Each row is a point on a tangle of strands that fork and nearly touch. The rows are in no order.
Points whose rows are less than 31.6 apart are linked; no others are. Some points are linked to none.
Q_896: [ 18  20  43  11  27 -29 -28 -57  17  -8 -10]
Q_989: [  8  -4 -10 -13   1  -7  19 -24  13 -19   1]
Q_709: [ -2 -11   0  -1 -12 -11  10   9   5  -4  -2]
Q_326: [-26  12  41  11  -5 -16 -58 -42 -10   1  -6]
Q_726: [-12  -8  12   4 -21 -16 -10  -9  -6  -5  -8]
Q_321: [-10  -7 -55 -27  -2  21  43  12  14  -4  15]
Q_546: [  9  -3 -24   7   9  13  29  60   7  19   9]
Q_240: [  5   7  16  -3   6 -21 -10 -43   8 -13  -8]
Q_21: [75 28 -5 19 47 41 29 77  4 26  7]
Q_877: [  8  -8 -14   7   2   4  25  56   8  15   7]
Q_837: [  2  -6   1  -5  -4 -16   5 -22   6 -13  -4]
Q_6: [ -2 -11 -50 -29   1  16  41  -7  17 -14  14]
Q_76: [  1 -13  -1  13 -10  -2  12  57   4  17   0]
Q_603: [ 14  21  53  17  24 -30 -41 -46  12  -1 -11]
Q_665: [-19   7  37  10 -11 -19 -46 -30 -10   0 -11]
Q_748: [-14   1  24   6 -15 -20 -28 -21  -9  -3  -9]
Q_833: [ -2  -9 -27 -25  -3   1  26 -24  13 -20   5]
Q_577: [51  0 26 30 24  7 13 78  7 19 -2]
Q_449: [-27 -22 -14  -1 -34   2  10  26  -7   3   3]
Q_801: [ 27  -8  18  14   7 -16  11  30  12   3  -4]
Q_621: [-10  -5  -3 -11 -11  -9  -1 -39  -2 -17  -3]
Q_403: [ 40  26 -37   8  36  35  38  70   0  31   9]
Q_335: [ -3 -11 -40 -27  -4   8  35 -16  15 -17   9]
Q_859: [-30  16  29  -3   4  -3 -59 -68  -8  -4   1]
Q_932: [58  6 14 25 31 15 21 77  8 19  4]
Q_596: [-21 -15 -24 -17 -21   2  16  -8   0 -14   3]
Q_159: [36 -7 27 29 15 -1 10 78  7 20 -6]
Q_75: [  4  19  56  21  15 -29 -51 -40   6   2 -12]
Q_935: [-45 -22  -4  -8 -41   2 -13 -13 -29  -8  -1]
Q_535: [ 23  15 -34   7  23  24  34  71   2  33   6]
Q_77: [-14  19  52  13   5 -21 -61 -43   0   5  -6]
Q_856: [ 24 -11  19  21   5 -12   9  47   6  10  -3]
Q_486: [-21  -8 -56 -19 -10  25  38  30   7   6  15]
Q_414: [-25 -17 -26 -21 -23   5  12 -25  -8 -19   1]
Q_11: [-23  -4 -45  -5 -12  23  31  60   0  24   8]
Q_219: [-32  15  40   2   1  -6 -66 -57  -9   0   1]
Q_723: [ 55  33 -35  10  44  39  37  71   0  33   7]
Q_838: [-46 -18  -7 -10 -39   3 -18 -28 -32 -11  -2]
Q_788: [71 19  7 21 42 30 24 76  5 21  7]
Q_374: [-35 -20   1  -1 -39  -5 -10   2 -20  -4  -5]
Q_283: [-14  -6 -46 -11  -6  22  35  41   7  12  11]
Q_31: [ 70  35 -24  14  47  44  33  73   0  30   8]
Q_972: [-48  -5   6 -12 -21   8 -44 -56 -34 -11   1]
Q_177: [-16  12  25  -2   3 -13 -42 -61  -2  -9  -3]
Q_729: [ 14   6 -31   7  14  19  30  70   6  28   8]
Q_718: [-22 -15   8   3 -27 -12 -11  -1 -11  -5  -6]
Q_329: [-27  -3  16  -1 -21 -13 -31 -34 -15  -6  -9]
Q_404: [-33 -16 -25 -26 -25   9   7 -40 -15 -22   2]
Q_151: [-12 -14 -16  -8 -17  -3  13   1   2  -8   2]
Q_435: [ 41   5  -1 -14  31 -18  24 -47  27 -27   1]
Q_29: [ -5   7  19  -3   2 -17 -23 -52   1 -13  -6]
Q_126: [-37 -21 -33 -32 -26  19   7 -50 -19 -26   2]
Q_175: [-23  -5  -3 -15 -18  -5 -10 -46  -8 -17  -3]
Q_917: [ 17   8  14  -5  15 -21   0 -48  15 -19  -8]
Q_108: [  9 -11   8   8  -4 -15   9  17   8  -1  -2]
Q_297: [-35 -11  -4 -13 -27   1 -15 -40 -20 -15  -3]
Q_340: [-36   1  14  -6 -16   0 -38 -50 -24  -8  -3]
Q_954: [ 27 -11  26  27   5  -8   7  70   6  19  -4]
Q_169: [ 24  27  46   7  40 -25 -32 -71  24 -12  -8]

A fork is a point with three links. Follow the links from the first point to the second and name the forks in between, in order.
Q_169; Q_219 -> Q_326
Q_29; Q_726 -> Q_326 Q_748
Q_340; Q_603 -> Q_748 Q_326
Q_972; Q_374 -> Q_748

A fork is a point with three links, a tip a point with one. Leave the first point through the second and follow the links. Name the first fork or tip that comes.
Q_169; Q_896 -> Q_326
Q_729; Q_546 -> Q_76
Q_108; Q_709 -> Q_126
Q_838; Q_935 -> Q_748
Q_989; Q_833 -> Q_11
Q_219; Q_859 -> Q_917

Follow the links from the first point to the second, and from the first to the third. Name the last point that the two ways share.
Q_972; Q_374; Q_75 -> Q_748
Q_326; Q_340; Q_718 -> Q_748
Q_29; Q_75; Q_726 -> Q_326
Q_75; Q_972; Q_29 -> Q_326
